Each row is a point on a landscape with many peaks, with its height.
A climber steps from a point to the highest of its 2 nearest points, and stops where none of them is higher. Distance is the straight distance between rows; heights are no part of it.
Z154 height 40.6: [113 133 113 114 138 126 145 140 142 175 104 123 192 185 182  49 159 171
 172 123]
Z337 height 4.9: [183 164 162 162 160 133  91 151 165 117  76 169 159 113 124 116 171 112
 131 165]
Z118 height 25.8: [ 85 133 112  86 150 134 138 110 146 136 130 123 161 137 160 162 160 156
  49 106]
Z170 height 7.4: [151 106 164 181 117 116 122 146 138 180 116 126 175 116 100 117 151 129
 165 133]
Z84 height 5.8: [181 133 162 184 147 139  95 156 153 148 119 150 179 108 109 151 156 117
 138 145]
Z987 height 20.7: [106 101 124 164 100 134 115 128 119 132 155 124 124 146 117 173  81 116
  68 101]
Z316 height 26.1: [167 181 153  88 114 121  57 132 190  81 125 155 128  95 166 152 166 142
 118 107]
Z988 height 8.0: [105  88 115 101  94  93 179 123 111 159  91  94  84 116 103  80 155 116
 170 140]
Z189 height 16.9: [111  68 128 138 165 161 149 126  85 166 129  95 122 133 103 146 143  77
 117  93]
Z758 height 48.1: [114 131 104 126 116 139 118 158 140 164  75 123 133 167 174  78 131 159
 138 126]
Z395 height 9.1: [114 105 175 117 118  72 136 112 111 144  90  99 110 133 102  56 134 113
 173 134]
Z425 height 30.7: [183 105  97 146 120 125 123 131 130 121 159 143 123  94  78 158 124 160
 193 155]
Z685 height 17.6: [126 141  94 108 107 134 148 146 171 140 155 134 159 121 152 142 154 207
 170 118]
Z583 height 28.7: [134 114 108 117 133  86 103  99 120 129 132 133 165 161 113  92 120 186
 145 143]
Z406 height 36.5: [181 146  49 100 110 150  92 143 157  76 127 170  95 107 121 163 135 138
 104 160]
Z564 height 36.1: [113 157  95  66 133 155 121 128 165  95 148 135 137 106 151 179 166 153
  86 105]
Z585 height 30.9: [187 142  60 102  86 121  97 130 179 102 117 164  81  97 147 169 125 179
 148 162]
Z338 height 23.6: [128 124 117 152  81 107 151 144 167 158 123 138 172 108 103 158 166 154
  83 146]
Z3 height 13.4: [132  46 117 128 144 128 125 120  96 175 109  98 119 128  84 122 152 107
 143 103]
Z415 height 18.8: [117  94 116 141 153 151  74 120 103 136 132 117 115 170 144 143  87 113
  72  90]
Z206 height 42.6: [126 108  72 135  85 161 152 163 134 138 128 124  69 109 127 159 119 135
 156 119]
Z577 height 8.9: [114 104 157 163 123  87 119  99 115 160 140 121 184 141  91 127 124 127
  71 134]
Z463 height 26.0: [ 98 141 135  87 151 159 140 148 124 124 117 106  93 116 157 136 144  97
 109  98]
Z569 height 33.0: [165  93  95 111 151 150  86 140 133 128 101 130 103 120 110 156 144 104
  83 122]
Z342 height 35.8: [141 177 162  89 124 131  77 121 153  68 165 139 121  89 154 176 133 100
  86  85]
Z323 height 3.9: [155 161 142 164 155 121 127 156 132 136  83 155 162 147 125  70 151 138
 166 182]
Z734 height 45.5: [107 161 150 129 133 121 169 122 112  81 158 136 110 125 123 147  80  75
  42 144]
Z802 height 13.3: [ 52 128 147 175  99 135 183  95  81 157 147 108 152 164 135 121  89  88
  88 133]
Z896 height 39.7: [115 127 115 137  88  85 159 129 118 109 135 135 100 125  86 112  88 133
 124 158]
Z887 height 28.9: [165  89  69  81 138 146  75 123 155 132 118 129 118 135 129 159 154 163
 107 116]
Z27 height 16.4: [ 88 179 167 164 148 174 155 144 102 144 136 112 140 151 171 117 100 102
 136 129]
Z477 height 25.9: [149 124  90 123  80 102 152 146 169 131 125 145 126  83  98 163 153 168
 123 161]
Z738 height 35.7: [127 143 131 119  63 136 121 159 162  93 148 127  75  90 145 183  93 103
  85  92]
Z971 height 14.9: [ 57 158 159 171 121 159 199 121  82 167 134 100 154 165 159 102 109  85
 128 145]
Z774 height 32.2: [174 139 183 127 153 147 104 150 118  73 144 133  79 102 129 143 104  32
 121  94]
Z575 height 21.6: [ 86 100 173 108 152 125 163 118 100 138 133  81  99 123 116 126 128  80
 113  90]
Z801 height 39.8: [112 146  65 111  91 152 165 156 137  94 138 142  90 121 127 158 112 139
 105 134]
Z155 height 33.3: [129 114 127 149 120 121  89 132  98 123 119 116  82 167 141  82  63 135
 170 120]
Z920 height 2.6: [123 149 211 174 171 113 148 103 100 144 152 118 173 115 105 120 120  86
 126 148]
Z184 height 7.2: [ 86 108 101  90 132 142 197 124 116 127 159 106 126 109  97 151 161 139
 140 115]
Z640 height 56.9: [131 170 147 160 192 190 127 113 107 141 168 137 178 129 173 168 121 119
 104 119]
Z736 height 48.2: [168 116 162 107 132  98  90 139 163 141  62 128  87  98 150  98 160 138
 195 127]
Z652 height 46.3: [115  79  51 114  77 130 171 126 123 161 125 114  83 115 126 148 137 161
 179 126]
Z550 height 46.1: [ 51  94 100 125  65 120 191  95 101 137 181 112 152 149 104 137 113 151
 148 115]
Z625 height 40.3: [185  90 153 114 152 125  76 134 140 130 106 114  82  92 111 135 152 115
 184 101]
Z999 height 2.8: [116 185 128 132 157 135 149 133  96  89 139 138 131 155 125  76 101 140
 160 164]
Z822 height 18.1: [ 92 116 138 137  55 105 160 117 114 156 165  97 132 138 128 104  99 170
 226 113]
Z619 height 49.0: [168  84  69 126 116 127  96 137 127 161  78 125  77 140 142 105 125 152
 171 140]
Z541 height 12.3: [ 84 145 176 134 177 152 172 100 110 178 123 105 172 144 189 122 158 113
  91 124]
Z296 height 21.1: [ 97 141 177 157 104 147 126 152 132 148 141 103 120 124 151 142 103 119
 136  89]
Z768 height 36.2: [171 137 122 126 196 180  91 140 126 120 104 140 134 119 136 150 159  67
  80 134]
Z741 height 11.3: [ 86 113 159 150 163 149 179  96 103 187 133 108 168 127 150 155 157  91
  56 124]
Z51 height 16.5: [162 187 178 123 119  88  69 114 159  37 112 173 103 117 127 119 112 104
 112 137]
Z636 height 11.1: [157  52  97 144 112 102 128 111  90 161 117 115 111 124  68 105 126 113
 161 137]
Z796 height 35.3: [ 99 119  86 121 162 146 140 116 101 161 127 128 192 207 166  76 139 164
 138 127]
Z167 height 7.6: [ 89 129 107  73 116 101 200 126 131 122 116 112 105 102 105 102 169 145
 153 150]
Z151 height 38.5: [143 108  99 139  89 129 130 139 115 124 140 119  55 127 125 124  64 138
 188 121]
Z630 height 32.4: [ 95 127  89 103 153 110 123  97  97 130 123 130 163 192 136  66 119 175
 117 142]
Z483 height 42.0: [ 86 139 130 130 115  94 197 117  98  95 152 122 117 140  87 111  83  96
  73 157]
Z558 height 11.4: [131 135 204 138 109  62 110 122 146 112 103 127 108 113 107  88 109 131
 160 134]
Z90 height 11.6: [ 82 118 132 186  85 113 145 128 109 174 120 121 170 170 130 108 104 116
  89 135]
Z434 height 9.0: [139  89 124 181 101 123 142 131  95 180 136 124 163 129  81 104 134 116
 184 138]
Z433 height 12.9: [159 164 112 106 133 146  97 157 123  51 107 156  57 137 150 103  93  70
 114 136]
Z517 height 28.4: [100 144 181 175 108 136 132 125 125 132 177 115 138 121 127 177  77 102
  81 103]
Z609 height 31.3: [168 117  95 123 152 103 148 136 124 117  91 152 123 109  78  98 164 128
 148 190]
Z319 height 29.1: [138 124 141 102 140 169 137 165 116  99 131 110  51 102 137 145 116  49
 126  88]
Z602 height 5.7: [133 172 149 123 142 138 142 135 126  68 187 139 131 103 107 155 105 130
 145 130]
Z344 height 51.0: [ 69  85  59 119  65 129 175 115 117 152 137 122 116 156 135 130 127 170
 150 117]
Z303 height 61.6: [162 116 116 114 120 121  80 150 164 154  61 129  93 133 172  94 144 166
 161 124]
Z781 height 34.2: [134 146 153 126 153 129  61 108 133 108 166 126 160 143 143 144  94 166
 124 100]
Z134 height 6.0: [124 120 174 130 182 101 109  99 119 156 111 120 177 140 126 110 153 121
  81 129]
Z881 height 20.1: [172 181 160  94 117  93  70 117 182  55  86 172 105 102 147 123 158 137
 147 137]
Z835 height 14.2: [150 188 145 124 165 131  81 124 128  57 113 163 118 141 144 107 108 103
  99 152]
Z952 height 28.3: [175 120  60 115 100 114 150 129 153 112 148 146  98  79  99 171 134 171
 169 169]
Z106 height 24.0: [146  81  71  88 122 127 116 131 175 165 107 130 151 126 139 152 183 181
 107 113]
Z264 height 10.4: [104 120 117 175  88 111 153 128 110 194 102 140 203 171 131  74 136 129
 116 155]
Z262 height 41.5: [161 147 163 145 198 184  86 118 111 137 143 130 144 116 160 173 134  71
  85 112]
Z532 height 14.0: [169 148 190 137 136  83  86 112 139  60 119 156  95 118 107 106  88 115
 162 138]
Z120 height 11.9: [143 139 143 106 130  98 132 133 193 150 137 135 199 123 150 115 176 199
 154 125]
Z806 height 39.0: [ 87 180 158 110 155 155 164 104 118  97 173 128 122 115 157 170 101  97
  60 117]
Z678 height 42.8: [135 159 132 131 163 152 106 130 129 113 150 138 162 134 138 146 128 146
 119 126]
Z841 height 23.3: [126 118 108 123  82  99 122 117 138 140 145 126 137 140 134 112 106 199
 178 126]
Z422 height 3.3: [146 163 118 140 149 131 118 153 124 105  87 152 111 151 136  71 119 143
 174 172]
Z135 height 27.4: [126 106  88 125 158 158  77 123  97 124 118 121 105 182 146 106  87 144
 128 106]
Z931 height 13.9: [ 78  81 134 153 150 157 186 104  78 183 137 102 158 141 113 147 156  74
  97 116]
Z442 height 35.4: [177 136 188 138 163 148  79 145 131  96 131 134 112  94 120 144 134  82
 160 111]
Z217 height 4.0: [117 155 196 144 174  97 138 104 110 134 110 120 163 138 120  80 137  98
 126 158]
Z471 height 51.9: [111 149 128  84  94 139 104 131 167  96 155 128 112  97 154 189 132 135
  77  83]
Z510 height 32.5: [180 124 105 142 156 147 118 145 120 102 134 145 119 109  83 134 126 118
 162 156]
Z645 height 6.6: [113 135 108  94 132 132 173 121 122  85 196 123 116  99  85 162 123 152
 164 126]
Z238 height 16.6: [ 98  97 109 114 107 104 134 115 168 161 130 124 179 141 140 150 159 177
  66 107]

Where does a climber stop that starts at each point below?
Z422 | Z189
Z134 | Z517
Z685 | Z303
Z575 | Z303
Z395 | Z471
Z835 | Z471
Z106 | Z640
Z415 | Z344
Z585 | Z344
Z264 | Z517
